Each row is a point on a tangle of strands that fork, close into loops and nearly touch. The rows are in no order.
Two points are linked if the straight distance between their rows is under 5.59. Some points are linked to none.
tiz: [-1.18 -1.18 -1.26  3.56 -0.40 -0.71  1.23 -0.81  1.73 -0.22  0.40  5.50
 -1.33  1.27 -0.57 -4.72 -1.73 -0.60  0.04 -0.21 -0.12 -3.04]
toz: [ 1.47 -0.32  0.53  2.14 -1.65 -0.41 -0.19  1.07 -0.57 -0.21 -0.98  1.76
 -1.31  0.72 -2.45  1.76 -0.10  2.10  3.43  1.95  0.40  0.24]
kageb: [ 1.53  1.89 -1.59 -1.66  1.08  1.67 -0.91  0.48 -0.32  1.91 -0.80 -2.01
  0.10 -1.94  1.39 -0.60  2.30 -0.74 -2.78  0.68  1.11  1.16]
Vasib: [ 0.49 -0.03  0.12  1.86 -1.68  1.91  2.43 -0.20  1.96 -1.76  1.74 -0.60
 -0.20 -1.42  1.19 -0.10 -1.65 -1.36  0.66  0.75  2.86 -0.31]
natuk: [ 2.39  0.23  1.70 -0.42 -0.02  1.70 -0.33 -0.57 -0.77  0.47  0.11 -1.80
  0.74  1.25 -1.15  1.03  0.20  0.84  0.11  0.68  2.64 -1.80]
guzeg: [-0.44  1.14  0.30 -0.60 -1.95  0.83  2.22 -0.10  0.84 -2.54  1.18 -1.24
  0.74 -3.15  0.45  0.49 -0.97  0.04  1.75 -0.21  1.64  1.23]
deg: [ 3.32  1.91  0.53 -0.38  1.99  0.37 -0.55 -1.05  0.24 -0.27 -0.86 -1.13
  2.40  0.20  1.84 -1.99  0.67 -0.67  0.27  1.12  2.74  0.45]
Femuk: [-1.33 -0.25 -0.11  4.60 -0.48 -1.98  1.37  0.97  1.03 -0.44 -0.31  5.76
 -0.93  1.86 -0.65 -3.73 -2.73 -0.41  1.75  0.41 -1.52 -1.26]
tevub: [-3.30 -2.89 -0.69  3.08 -1.47  1.30  2.70  0.69  1.39 -0.45  0.69  3.82
 -1.70 -2.13 -0.49 -3.84 -2.76 -0.39  1.21 -0.40  0.52 -1.23]
sofu: [-0.26  0.40  0.61  1.94  0.33 -1.80 -0.68 -1.14  2.94 -0.06  0.02  2.25
  0.62  0.45  1.17 -1.85 -1.38 -0.73  1.72 -0.13 -0.78  1.97]
ripi: [-0.26 -1.20  0.30  1.40 -0.17 -2.91  0.14 -0.03 -0.56  1.09  1.37  3.52
 -1.67  2.29 -3.06 -2.02 -1.40  2.31  2.28 -0.81 -1.34 -1.25]
sinar: [ 2.53  1.19  0.73 -1.87  3.24  2.26  0.91 -0.22  0.47 -0.09 -0.54 -1.79
 -0.69  2.08  0.68 -0.98  0.64  0.32 -2.92 -2.38  2.77 -0.65]
seb: [ 1.31  0.29  0.39  0.72  1.81 -0.40 -0.66  0.53 -0.69  3.13  0.31  3.26
 -0.37  0.61 -1.15 -0.30  0.11  1.30  0.25 -0.34 -1.21  3.42]
nitef: [-0.85 -0.91 -0.26  1.63 -0.22 -1.47  1.05 -2.99  2.62 -1.27  0.84  2.72
 -1.31  1.14 -0.43 -3.14 -2.07 -0.57 -0.36 -0.62  0.15 -2.07]
Mal: [ 2.27 -0.94 -0.25  0.54 -2.17  1.63  2.53 -0.43  0.27 -2.48 -0.18 -1.06
  1.98  1.75  1.65  3.21  1.03 -2.95 -0.37  1.20  0.57 -1.30]
Geg: [ 2.26  0.30  0.73  1.32  1.88 -1.07 -1.14  0.72  0.46  3.39  0.25  1.80
  1.51  1.21 -0.26 -1.20 -0.33 -0.57  0.26 -0.32 -0.05  1.02]
Kotev: [ 2.89  1.65 -0.49 -1.26  1.41 -1.69 -1.47  1.76 -2.17 -0.73 -0.68  0.45
  1.90  0.22  0.44 -0.06  2.11  1.38  2.56 -0.50 -1.55  2.89]
tafe: [ 2.19  2.76 -0.19 -3.09  2.62  0.30 -1.01 -0.11 -0.94 -1.97 -2.51 -1.59
  2.15  1.81  1.37 -0.53  2.08 -0.72 -2.03 -1.06  0.69 -0.10]
kiruz: [-0.50  0.73 -0.45 -1.53  0.52 -0.63  1.77  0.54  0.17 -2.82  1.36  3.09
  0.07  0.58  0.26 -0.38 -0.32  2.16  0.04 -1.76 -0.90  2.60]
Gar: [ 0.97 -0.74  0.55  3.75 -3.07  0.88  1.25 -0.72  0.64 -3.17  1.32  1.16
  0.27  1.17 -0.60  1.67 -0.70 -0.04  1.59  3.50  0.09 -1.89]
luki: [ 0.15 -0.42  0.61  1.76 -2.74  1.68  0.89 -1.71 -0.77 -3.81  0.21 -2.22
  2.42  0.69  1.52  4.40 -0.45 -2.42  0.11 -0.04  1.35 -1.81]
razo: [ 0.18  1.37 -0.67 -1.66 -0.96 -0.77  2.30 -0.03  1.22 -4.00  0.98  1.02
  0.00 -0.80  0.30  0.08  0.59  0.10  0.40 -1.05  1.10  2.02]
risim: [-0.13 -1.47 -1.71  1.62 -0.35 -0.82  1.74  0.55  1.53 -0.86  2.77  4.06
 -0.84  0.54 -0.34 -2.74  0.36  0.72 -1.30  1.36 -1.79 -0.14]
nulob: [-2.86 -0.77  0.35 -1.83 -1.12  1.27  0.42  0.96 -2.61  0.18  0.55 -2.47
 -1.35 -0.59 -0.40  3.20 -1.18  1.53 -1.56 -1.56  0.88 -0.70]
lifo: [-0.56 -1.09  0.66 -1.22 -0.89  1.46  0.61 -0.42 -1.50 -1.42  2.26 -4.49
  1.67  0.87  1.45  2.59  0.76 -0.68 -2.71  0.79 -1.12 -2.57]
balaz: [ 2.40 -0.66  0.22  0.64 -0.69  1.46  1.21 -0.23  3.11  0.12  1.42 -0.35
 -0.54 -0.67  0.98 -0.77 -0.28 -1.32 -0.43  1.62  1.75 -0.21]
dife: [-3.04  1.20  0.86 -1.77 -0.35 -1.98 -0.57 -0.47 -2.15 -0.68  0.33 -1.13
  0.96 -0.08  1.00  0.83  0.02  1.67 -2.12 -0.29 -0.45 -0.75]
Mab: [-3.67  0.84 -0.29 -0.94  1.81 -0.11  0.10 -0.87  1.57 -0.14 -1.49  0.34
 -1.13  0.15  1.61  0.64 -0.30 -0.97 -3.99 -1.87  0.48  1.15]
suv: [ 2.26  0.77 -0.05 -0.71 -0.28  1.15  1.87 -0.68 -0.14 -2.15 -2.01 -2.22
  2.25  0.68  3.32  1.55  1.37 -3.05 -3.61  1.17  3.09 -1.44]
tefe: [ 2.05  1.36  2.08  2.01  0.31  0.10 -0.41 -0.10  1.20 -0.72 -0.10 -1.93
  2.79 -0.61  2.30 -1.06 -0.56 -0.53  1.92  2.68  1.84  0.17]
tun: [ 1.57  1.24  1.18 -2.19  3.03  3.45 -0.17 -0.29  0.74 -1.49 -0.19 -2.46
 -1.85  0.58  0.45 -0.54  1.23  0.46 -1.34 -1.66  2.16  0.32]
Rafu: [-3.10 -1.70  0.37  0.72 -1.60  1.37  0.96 -1.40  0.25 -0.32  1.59  1.96
 -0.17 -0.27 -0.25 -0.12 -2.00  1.49 -1.61 -0.33  1.46 -1.31]
tisu: [-1.73  0.52 -0.58  5.27 -0.31 -1.90  0.71  1.66  1.27  1.06 -0.12  4.96
 -3.29  0.84 -0.94 -2.66 -2.05  0.96  2.24  1.68 -2.58  0.17]
Koro: [ 1.99  0.04  1.38  1.06 -1.52  2.94 -0.39 -0.74 -3.04  0.16  0.43 -2.94
  0.64 -0.44 -0.42  2.16 -0.31  0.43  1.24  2.09  2.86 -1.86]
mogi: [ 0.51 -0.93  0.58  0.12 -0.95  0.73 -1.33 -0.48  0.73 -0.89  1.28 -2.06
  1.31 -0.06  0.54  1.25  0.81 -0.38  0.53  2.34 -0.87 -1.17]
Sefun: [-0.98 -0.33 -1.22 -1.47 -1.42  1.85 -1.10  0.61  0.24  1.14 -2.71 -2.14
 -0.06 -2.33  0.19  2.53  0.59 -2.11 -0.63 -0.57  1.73 -0.42]
sal: [ 1.53  1.20  1.78  1.58  1.49 -3.08 -0.69 -1.41 -0.17  2.18  1.60  2.78
 -1.58  1.67 -2.51 -2.90 -1.12  1.61  2.41 -0.34 -0.23 -0.52]
Malib: [ 0.53  1.27  1.23 -0.49  1.83 -1.12 -0.67 -1.62  0.12  1.68  0.84  0.45
 -0.68  0.08 -1.20 -2.02 -1.40  1.79  2.01 -0.74  1.37  0.26]
Bipe: [ 1.55  1.31  0.00  0.83  0.71 -2.70 -0.13 -0.28  2.51  0.21  0.56  1.46
  0.08  0.55 -0.03 -1.40 -0.16 -1.53  3.32 -2.15 -1.32  2.87]
Ziki: [ 3.30  1.42 -1.58 -2.90  2.42 -0.23 -1.84 -0.86  0.93  0.37 -0.58 -1.42
 -1.49 -1.66  0.59 -3.19  2.09 -1.49  1.13 -1.25 -0.48  0.38]
sez: [-0.52 -1.17 -1.44  0.98 -2.04  0.21  2.77  0.46 -0.20  2.67  1.00  2.05
 -0.38 -0.75 -2.25 -0.28 -0.69 -0.24 -1.59 -0.14  1.66 -1.03]
zutan: [ 2.53 -0.61  0.61  1.53  0.84 -1.25 -2.02  0.60  2.39 -0.78 -0.74 -1.35
  1.51  1.38  0.74 -0.85  1.02 -1.79  2.94  1.69 -1.73  0.72]
lubu: [ 0.69  0.17  0.98 -0.02  0.60  2.05  1.10 -1.87  2.26 -1.44  0.37  1.53
 -2.01  0.23 -0.52 -1.66 -1.70  0.03 -0.44 -1.15  3.39 -0.67]
Bego: [ 1.62 -0.28 -0.15  1.25  0.64 -0.62 -1.87  0.27  1.13  4.44 -3.30 -0.92
 -0.03 -0.79 -1.25 -1.38 -0.03 -2.06  2.45  0.80  1.47 -0.61]
Bef: [ 0.17 -1.81 -0.15  4.14 -3.00 -0.19  2.54  0.85  1.05 -1.41  1.69  1.30
  0.32  1.74 -0.89 -0.56 -1.95 -1.14  1.01  2.04  0.01 -3.68]
detaf: [-2.92  1.29 -0.33 -2.24  3.01 -0.82 -1.63 -1.24  0.34  0.59  0.42 -0.68
 -0.99 -0.08  1.96 -1.25  0.04  0.53 -3.14 -2.03 -0.80  1.36]
mam: [ 0.95 -0.16  0.45  3.40 -3.47 -1.12 -0.18  0.03  0.03 -1.73 -0.59  1.53
 -0.85  1.42 -1.29  1.84  0.45  0.56  1.70  3.00 -0.32 -0.79]
viz: [ 1.59 -0.27  0.37  0.58 -2.27  0.96 -0.78 -0.98 -3.75 -2.84  0.64 -2.37
  0.85 -1.00  0.60  3.42  1.91  0.78  1.02  2.89 -0.76 -0.58]
guv: [ 0.87  1.09  0.14 -1.28  0.49  2.06  0.38 -0.12  0.03  1.46 -1.23  0.24
 -0.15 -0.58 -1.34  0.86 -0.27  0.56 -0.28 -0.78  3.21  0.21]
zamaf: [ 0.60  1.17 -0.72 -2.53  1.57  0.35 -0.55 -0.05 -1.53 -1.68 -2.90 -2.52
 -0.36  2.08  0.12  0.93  2.25 -0.46 -3.42 -1.11  1.12 -2.07]
mus: [-1.34  0.13  0.22  0.67 -1.48  2.42  2.90  0.10 -1.79 -2.93  1.62  0.58
  1.24  1.53  0.71  1.96 -1.19  0.46 -2.60 -0.07  0.82 -1.05]
Punap: [ 1.18  1.33 -1.02 -3.76  2.45 -0.71 -0.31  0.53 -1.71 -0.58 -1.24 -2.88
 -1.01  3.28 -0.91  0.49  2.01 -0.41 -3.35 -2.66 -0.27 -1.75]
bal: [ 0.06  0.19  1.47 -1.72  0.44  1.72 -0.35  1.73 -0.96 -0.40  2.04 -2.22
  1.73 -0.56  1.01  0.09 -0.50  2.20  1.12 -0.40  0.68  0.88]
lobuk: [-0.55 -1.42 -0.23  0.80 -2.12  2.44 -0.05 -0.40 -2.48 -1.40  2.45 -2.63
  0.82 -0.38  0.73  4.86  0.11  0.44 -1.78  0.36 -0.87 -1.68]
befe: [-2.13 -1.20 -0.95  2.34 -2.20  0.36  1.27  0.66  2.70 -0.33  1.11  1.47
 -0.66 -1.42  0.07 -0.26 -1.78 -0.95  1.80  0.73 -0.76  0.51]
bup: [ 0.45  1.39 -0.71 -2.34 -0.45 -0.02  1.88  0.39  0.01 -2.62  0.17 -0.50
  0.45  0.34  0.31  1.51  1.07  0.08 -1.22 -1.36  0.78  0.38]
Let: [ 0.39 -0.38  0.75 -0.63  0.92  1.49 -0.12 -1.94  1.64 -2.94 -0.32  0.65
 -1.26  1.75 -0.43  0.35 -0.72  0.41 -1.24 -1.28  1.89 -0.65]
rekot: [ 0.89 -0.57 -0.11  0.08  0.43 -0.30 -0.83  2.32 -0.55  1.35 -0.29  3.13
  0.15  0.89 -0.96  1.82  0.80  0.69  0.98 -0.75 -0.54  3.39]
koga: [-0.47  1.76 -1.77 -3.68  0.94  1.22  1.38  3.99 -2.52 -0.41 -1.63 -4.39
 -0.73 -1.62  0.35  0.19  1.86  0.45 -2.79 -1.90 -0.89  0.49]
Med: [-0.34  0.64 -1.08 -1.21  0.56 -2.68  0.20 -0.21  1.95  0.38  0.61  1.81
 -0.14  0.03 -0.42 -0.30  0.61 -0.24  2.71 -3.92 -1.48  2.81]
Subet: [-1.57  0.35 -1.20 -1.81  1.38 -2.47 -0.08 -2.65 -0.07  2.33  1.03  2.24
 -2.24 -0.63 -0.17 -0.96  0.98  0.38 -2.30 -1.32 -3.15  1.27]
Sado: [-2.40 -0.57 -0.49  0.60 -0.84 -2.63  2.32 -0.11 -1.04  3.44 -1.04  4.29
  0.53 -1.67 -1.23 -0.14 -1.21  0.18  0.06 -0.17 -1.77  1.24]
Tel: [ 1.72  0.76  0.11 -0.21  1.35 -2.11 -2.26  0.02  0.26 -1.15  0.28 -0.53
  1.74  1.51  0.28 -0.20  0.93  0.83  2.88  1.06 -2.62  1.19]
legoz: [-2.23  0.00  0.84 -0.82  1.13 -0.47 -0.90  0.15  0.82 -0.60 -0.52  1.96
  0.88  1.37  0.63  1.07 -0.75 -0.14 -1.84 -1.20  0.11  1.68]
tuvun: [ 2.40  2.52  0.39  0.14  2.81 -1.63 -2.52 -0.37  1.95  1.23  0.26  0.47
  0.61 -0.58  1.01 -3.05  0.39 -1.07  2.94 -1.86 -0.89  2.42]
befav: [-0.88 -1.27  0.67  1.29  0.29 -3.36  1.54 -0.17 -0.87  4.84 -2.48  3.74
 -1.36 -1.18 -2.40 -0.05 -0.81 -0.14  2.76 -0.53 -2.78  1.50]
mano: [-0.14 -0.94  0.06  3.15 -0.92 -1.18 -0.43 -0.92  3.48  1.29 -1.14  1.01
 -0.47  1.60 -1.14 -0.83 -1.62 -1.70  0.97  0.59  1.72 -2.36]
buba: [ 0.95 -1.26 -0.26  1.49 -1.12 -0.61 -0.07  2.13  0.43  0.45 -1.32  2.79
  0.24  1.53 -2.07  2.02 -0.36  0.49  2.92  0.84  0.27  1.92]
rez: [ 0.98 -1.72  1.16  0.27  0.87  1.16 -2.24  0.45  2.15  0.10  0.44 -2.31
  1.89  1.89  1.34  1.00  0.10 -1.32  1.33  2.18 -1.04  0.41]
Kef: [ 0.06 -0.68 -0.25 -1.41 -0.48 -0.39  0.58  0.47 -1.63 -2.10  1.29  1.99
 -2.21  0.68 -0.80  1.14  1.24  3.10 -1.18 -1.08 -0.46  1.40]
pumu: [-0.67 -0.88 -0.03  2.03  0.23 -3.12  0.59  0.32 -0.32  3.89 -1.71  2.83
 -3.45 -1.28 -2.47 -1.30 -1.77  1.17  4.75 -0.15 -3.84  1.19]
fenuk: [-3.21 -2.95 -0.47  1.53 -1.45  2.00  1.59  0.05 -0.73 -0.70  1.17  4.58
 -0.35  0.86 -1.93 -1.42 -1.28  1.47 -0.85 -0.53 -0.07 -2.10]
gif: [-1.68  0.77 -0.79 -2.68  1.09  0.95 -1.86  2.19 -3.43 -1.72 -2.44 -5.66
  1.23 -0.07  1.90  0.15  0.82 -0.80 -2.69 -0.06 -1.73 -1.01]
Vok: [-0.47 -0.23 -0.37  1.44 -0.74 -1.86 -3.09  0.97 -0.48  2.00 -2.62 -0.75
 -0.91 -2.00 -0.55 -0.65  1.28 -0.11  3.01  3.56 -2.60  0.44]
Riki: [ 0.32  1.43  1.01  1.39 -2.02  2.12 -1.46  0.13 -2.24  0.14 -1.33 -2.18
  0.73 -2.33 -0.90  1.71 -0.27 -0.31  3.01  1.09  2.84 -0.72]
ripiz: [-3.09 -2.29 -0.11  1.41 -3.49  0.60  0.35 -1.55 -2.50 -0.31  1.49 -0.17
 -0.70 -2.02 -0.65  3.41 -1.79  0.78 -0.68 -0.04 -0.09 -1.77]
Ren: [-1.89  1.98  0.55 -1.34  1.90  0.89  0.54  0.54 -0.39 -1.04 -0.31 -4.83
 -0.49  0.47  1.87 -0.68  0.97  0.14 -5.03 -1.58  0.51 -0.22]
tomul: [ 1.14  0.12  0.37 -1.20  2.38  2.44  0.87 -0.10  0.28  2.52  0.08  0.38
 -1.17  0.96 -1.36 -0.67 -0.37  0.73 -2.24 -1.80  2.88 -0.81]
vekop: [ 3.04  1.24 -0.40 -1.05 -1.11  1.64  1.51 -0.59 -0.49 -2.73 -2.10 -2.54
  2.48  1.12  2.12  2.18  2.30 -2.64 -1.21  1.09  1.35 -1.08]
Lasuk: [ 1.30 -1.17 -0.35  0.49 -2.65  0.84  1.64  0.25 -3.40 -2.37  1.79 -2.05
  1.17  0.19  0.03  4.65  1.31  0.24 -0.01  1.05 -1.15 -0.73]
Fisu: [-0.95 -2.32  1.23  0.64 -0.08  0.72  0.81  2.11 -0.24  0.95  1.82  0.71
  1.75  1.70 -0.79  1.54 -1.66  1.83  0.05 -0.42  0.45  0.54]
sutak: [-4.94 -2.07  0.59 -1.69 -0.18  1.70  0.83  1.60 -1.29  0.91  0.75 -0.51
 -1.00  0.16 -1.06  2.13 -1.67  2.20 -1.71 -3.14 -0.36  0.71]
Vepog: [-0.70 -0.47  1.03  2.28 -0.97 -1.65  0.68 -1.95  3.23 -0.26  1.29 -1.09
  0.77 -1.68  1.79 -2.95 -0.72 -0.97 -0.46  2.37  0.73 -2.11]
kubab: [ 1.57  0.34 -1.59 -3.49  1.55 -1.15 -1.91  0.99 -3.07  1.75 -0.71 -0.82
  0.04  0.21 -0.22 -0.49  2.51  0.37 -1.03 -0.34 -1.13 -0.17]
nak: [-0.87 -0.03 -0.53 -2.31  0.24  0.22 -0.77  0.53 -1.39 -1.49 -0.36 -5.11
  2.07  0.07  2.32  1.69  1.21 -0.89 -2.39 -0.20 -1.26 -2.09]
Lise: [ 1.12 -0.90 -0.74 -1.70  0.55 -1.11 -0.13 -0.16 -1.61  0.29  0.04  1.29
 -2.08  0.61 -1.82  1.70  1.56  2.72 -0.75 -0.34 -0.73  0.49]
vum: [-0.76  0.36  0.14  2.82  0.12 -3.17 -0.04  0.16  1.30  2.47 -0.45  3.17
 -4.31 -0.06 -1.73 -2.12 -0.99  0.94  3.47  0.26 -3.73  0.44]
veren: [ 3.03 -1.78  0.43 -0.01  2.97  0.20 -2.68  0.17  2.66  2.44  0.95 -1.91
 -0.76  0.98  0.03 -1.76  0.70 -1.23  1.94  0.02 -0.04  0.31]
Kisub: [ 0.14 -1.20 -0.57  0.02 -0.26 -2.69  0.09 -0.37 -1.25  1.28  0.38  2.92
 -1.03  1.43 -2.96  0.10  0.02  2.29  0.63  0.46 -1.34 -0.26]
rifak: [ 2.68  0.43 -0.83 -0.28  1.02  1.87 -1.74  0.57  1.10  2.09 -1.33 -0.60
  0.15 -2.12  0.84 -1.35  1.81 -2.13 -0.96  1.76  0.31  0.81]
buv: [-0.24 -0.90 -0.01  1.82 -0.04 -1.18 -0.38 -1.77  3.31 -0.19 -0.37  2.33
 -2.01  1.98 -1.57 -1.29 -1.88 -0.59  2.22 -1.13  0.36 -1.97]
sizur: [-0.94 -0.32  1.02 -0.48  0.09  2.06 -0.75 -2.15  1.00 -2.74 -0.93 -1.45
 -0.90  1.05  0.70  2.13 -0.18 -1.27 -2.07 -0.44  2.26 -1.14]
Zopev: [-1.04 -1.77 -1.89  0.28 -0.57 -1.76  1.07 -0.81  1.51 -0.73  2.38  3.79
 -0.92 -0.33 -0.39 -1.14  0.18  0.69 -0.52 -0.33 -3.39  0.83]
pifik: [ 0.32  1.47 -1.89 -3.41  1.28 -0.68 -0.74 -0.39  0.88  0.27 -0.33 -1.51
 -0.51 -2.81  0.73 -1.58  2.12 -0.76  0.83 -1.72 -1.24  2.17]
nuri: [-2.13 -1.38 -1.28 -0.49  0.35 -2.76  1.47 -0.79 -0.01  1.18  1.97  4.80
 -1.74  0.07 -0.86 -1.51 -0.07  0.40 -1.93 -1.70 -3.87  0.88]
pon: [ 0.63 -0.50 -0.77  1.75 -0.17 -0.12 -0.13  0.82  3.28  3.54 -2.05  0.09
 -0.53 -0.16 -1.18 -1.32 -1.28 -2.41  1.73  0.29  2.24 -0.74]
Lakup: [-1.44 -0.41  0.02  0.42 -2.00 -1.71 -0.77  0.21 -1.38  2.78 -0.90 -0.46
 -0.40 -2.94 -1.09  0.04  0.69  0.89  2.24  2.41 -1.47 -0.43]
zaz: [-2.17  0.15  0.80 -1.20  0.58 -1.96 -1.48 -0.71 -1.05 -1.04 -0.11  1.11
  1.99  2.11  1.26  1.59 -0.02  0.77 -1.84  0.01 -0.34  0.25]
vugip: [ 0.39 -1.57  1.17  1.29 -2.16  3.01  2.29  0.78 -0.60 -3.52  2.48  0.45
  1.82  0.96  0.49  2.23 -1.40  0.57  0.43  0.98  0.72  0.30]
Disuv: [-3.51 -1.76  0.35 -1.24 -2.42  0.07  0.89 -0.58 -3.43 -1.41  1.33 -1.91
 -1.43 -0.81 -0.95  3.06 -1.36  2.76 -0.70 -2.04  0.21 -2.22]
riluz: [-1.25 -1.30  1.31 -1.65  0.37  0.13 -1.20  2.25 -1.46  1.73  0.93 -0.70
  1.62  0.24 -0.10  1.24 -0.90  1.96  0.91 -0.86 -0.38  1.90]
Babo: [ 1.54  1.39 -2.17 -3.53  3.00 -1.12 -1.35  1.17 -3.48  1.05 -1.68 -2.38
 -0.87  1.19 -0.71 -0.63  2.40  0.42 -2.12 -2.64 -2.31 -0.48]
mori: [-2.25  2.21 -0.18 -0.80 -1.23  2.30 -0.01  0.12 -3.27 -3.30 -1.51 -3.03
 -0.72 -2.18  1.14  3.20 -0.11  0.88 -1.34 -1.31  1.15  0.88]
pigad: [ 1.74 -0.70  0.18 -1.50  2.80  1.29 -3.20  0.14  1.46  0.73  0.14 -2.12
  0.97  1.37  1.61 -1.08  0.40 -1.20  0.60 -0.39  0.12  1.08]
sivuz: [ 2.91  0.59  0.12  2.26  1.80 -1.96 -1.48  0.57  0.92  3.56 -1.51  0.09
  1.02  0.97 -0.71 -2.12  0.90 -1.40  1.74  1.28 -0.12 -0.44]
rir: [-1.45 -0.11  1.66  0.19 -1.04 -0.62 -1.29 -2.29  1.17 -0.53  0.84 -1.93
  1.29 -0.93  0.47 -0.44 -0.81 -0.79 -0.83  1.72  0.45 -2.43]
gofe: [-1.79 -0.88  0.59  0.57 -2.54  2.49 -0.14 -1.40  0.79 -2.34 -0.36 -0.72
 -0.86 -1.69 -0.19  2.90 -1.19 -1.57 -0.36 -0.40  1.68 -0.66]
lirum: [-4.73 -3.26 -0.04 -1.95  0.21  0.34  1.25  0.46  0.47  1.16  0.35  2.22
 -0.91 -0.07 -0.50  0.03 -2.43  0.95 -1.05 -3.36 -1.27 -0.16]
totez: [ 0.57  1.30  2.15  2.30 -1.03  0.11 -1.57  0.27 -0.61  0.22 -1.80 -1.96
  2.70 -0.73  0.48  0.08 -0.68 -0.61  2.54  2.33  2.76 -0.57]
bib: [-2.32  1.38  0.46 -2.70  1.50 -0.75 -1.07 -0.67 -0.68  0.03  0.33 -2.97
 -0.12 -0.99  1.65 -0.85 -0.39  0.91 -3.03 -0.65 -0.01 -0.33]
dom: [ 2.31  0.38  0.30 -0.25  1.05  0.59 -3.17  0.79 -1.96  0.90 -2.36 -1.03
  2.99  0.18 -0.05 -0.52  1.31 -0.12  1.34  2.11  0.15  0.10]
vugi: [ 0.65  1.32  0.83  3.25 -0.44 -2.11  0.74  2.59  1.48  0.04  0.64  1.16
 -0.04  1.30 -0.02 -1.21 -1.08  1.29  3.34  1.22 -2.06  1.09]
mima: [ 3.17  2.21  0.21 -1.30  1.57  0.43 -2.10 -0.37 -1.78 -0.70 -2.34 -1.10
  2.51  0.94  1.02 -0.23  1.66 -0.36 -0.73  1.72  0.69  0.18]
tobis: [-2.74 -0.49 -0.08 -0.16 -2.25 -1.57  0.19 -1.58  0.03  0.67  0.17  0.27
 -1.05 -3.40 -0.59  0.65  0.17  0.48  0.49  1.66 -1.34  0.63]
bakod: [ 2.21  1.34  0.40 -1.15  3.66  0.06 -2.51  0.26  1.18  0.97  0.55 -1.54
  1.70  0.80  2.00 -2.18  0.46 -1.50  0.95 -2.54 -0.33  1.93]
bodi: [ 0.62  0.85  1.13 -2.46  1.72  3.42 -1.12  0.13 -0.42 -1.12  0.44 -3.14
 -0.10 -0.60  0.72 -0.39  0.34  1.25  0.24 -0.57  1.74  1.09]
kaza: [-0.34 -1.44  0.89  0.18 -0.81  0.42  1.30  1.06  0.83 -1.88  2.23  1.03
  2.10  1.86  0.11  0.69 -1.08  0.22  0.76  0.29  0.03  0.39]
ser: [ 1.85  0.11 -0.56  1.18  0.62  1.30  0.53  0.20  3.07  1.45  0.77  0.36
 -0.38 -0.88  0.59 -0.80  1.55 -1.10 -1.09  1.97  0.09  0.87]
bune: [-0.93 -3.17 -0.32  3.36 -2.12  1.34  1.61  0.68  0.25 -1.26  1.80  2.97
 -0.16  1.83 -1.82 -2.10 -2.18  0.23  0.40  0.93  0.46 -3.06]
zurag: [-1.86 -1.00 -0.37  1.93 -3.83  2.13  0.80 -0.72 -0.72 -0.29  1.15  0.50
 -0.68 -1.53 -0.25  2.11 -1.08 -0.07 -1.16  0.29  1.32 -1.00]
num: [ 3.20  1.72 -2.42 -1.31  1.22 -0.90 -1.27 -0.45 -0.73  2.52 -0.75 -0.37
 -1.81 -2.60 -1.40 -2.70  2.71 -0.12  1.57  0.61 -0.63  0.26]
Sugi: [-2.00  0.46  0.47  0.27 -0.30 -1.02  0.41 -1.16 -1.01  4.28 -0.49  0.54
  1.32 -0.93 -0.15 -0.16 -0.57 -0.69 -2.87  0.83  0.81 -0.46]
Beb: [ 0.31  1.45 -1.45 -2.42  0.65  3.29  0.23  2.40 -2.37  0.02 -1.25 -3.49
 -0.51 -1.74  0.66  0.86  1.97 -0.33 -2.95 -0.14  0.38  0.84]
vedi: [-0.82  0.46  0.23 -0.94  1.73  0.89  1.49  1.16  1.43 -0.50  0.41 -2.79
  1.24  1.57  2.43 -0.42 -0.35 -1.34 -4.33 -1.66  1.00 -0.40]
fam: [-3.46 -1.52 -0.64  1.43 -1.30  0.49  2.85  0.50  1.27  0.68  0.34  3.81
 -0.58 -1.64 -0.04 -2.65 -2.33 -0.62  1.42 -1.07 -0.63  0.67]
mib: [-1.16  1.10 -0.52 -2.23 -1.56  0.35  0.28  0.30 -1.35 -3.14 -1.75 -1.31
  0.24 -1.78  0.58  2.78  1.16  0.41  0.15 -1.01  0.80  0.95]
Dil: [ 0.38  0.02 -1.68 -2.09  0.23 -1.44 -0.22  0.28  1.63  0.23  0.36 -0.77
 -0.89 -2.54 -0.45 -0.57  1.48 -0.38  2.83 -1.50 -1.94  1.94]
Rupa: [ 0.60  1.20 -0.26  1.18  0.16 -0.79 -3.16  1.21 -1.09  0.58 -2.45 -0.81
  1.05 -1.11 -0.06 -0.44  0.62  0.05  3.43  3.28 -0.80  1.16]
fiset: [ 1.43  0.19 -0.29 -0.05  0.55  0.94  2.46  0.73  0.95 -0.88 -0.88 -2.15
  1.43  0.30  2.56  1.04  0.42 -2.50 -4.35 -0.68  2.81 -0.50]
Suzer: [-0.52  0.20  0.11  1.98 -0.97 -1.30 -0.35  0.34  2.49 -0.23  0.45  0.18
 -0.66 -0.39 -0.74 -0.60 -0.51  0.73  2.41  1.45 -1.46  1.00]
badu: [-2.33  1.04  0.22 -2.48  2.90 -1.31 -1.14 -2.15 -0.04  1.99  0.82  0.69
 -2.95 -0.69  0.69 -0.94  0.05 -0.64 -1.73 -2.94 -2.64  2.40]
visu: [-0.94  0.73  0.26 -0.07  0.12 -1.88  1.18 -0.88 -1.05  4.20 -0.30  3.05
  0.89 -1.62 -0.10 -0.42 -0.09 -0.17 -1.48  1.36 -1.94  1.30]
miv: [ 1.14  0.61  0.00 -0.88 -1.25  1.02 -1.30 -0.87 -1.64 -1.79  0.50 -2.04
  1.22 -0.97  1.09  1.31  2.08 -0.29 -0.32  2.48 -0.72 -0.68]
Vaz: [ 1.19  0.52 -0.39 -2.44  0.39 -1.37 -0.78 -0.27 -2.33  1.31 -0.67  0.00
 -0.78 -0.91 -1.13  0.10  2.07  1.71 -0.54  0.94 -0.23 -0.64]

A fork is a point with three links, a tip a point with one. Leave the first point through the second and follow the links. Name the first fork or tip that comes.
Femuk / tiz -> zurag
gif / nak -> mogi
mus / vugip -> mima
natuk / guv -> mus
sivuz / Bego -> Sugi
luki / Mal -> bib
mima / tafe -> Lise

A piece is two or more points that can be reached from each other along the links. Count, over all rows, the pieces, the separate loops (a circle has one, a figure eight two, a Y none), the forks (points with three links) and the tips (points with one).
pieces -> 4
loops -> 1
forks -> 11
tips -> 17

Name the points in between on the shortest way along the links from the first point to the second, in order.
gofe / seb -> zurag > Rafu > fenuk > bune > Bef > Gar > mam > toz > buba > rekot
zaz / suv -> dife > bib > Ren > vedi > fiset
buba / Femuk -> rekot > seb > Geg > sivuz > Bego > pon > mano > buv > nitef > tiz
Lise / Beb -> Kef > kiruz > razo > guzeg > Vasib > balaz > ser > rifak > kageb
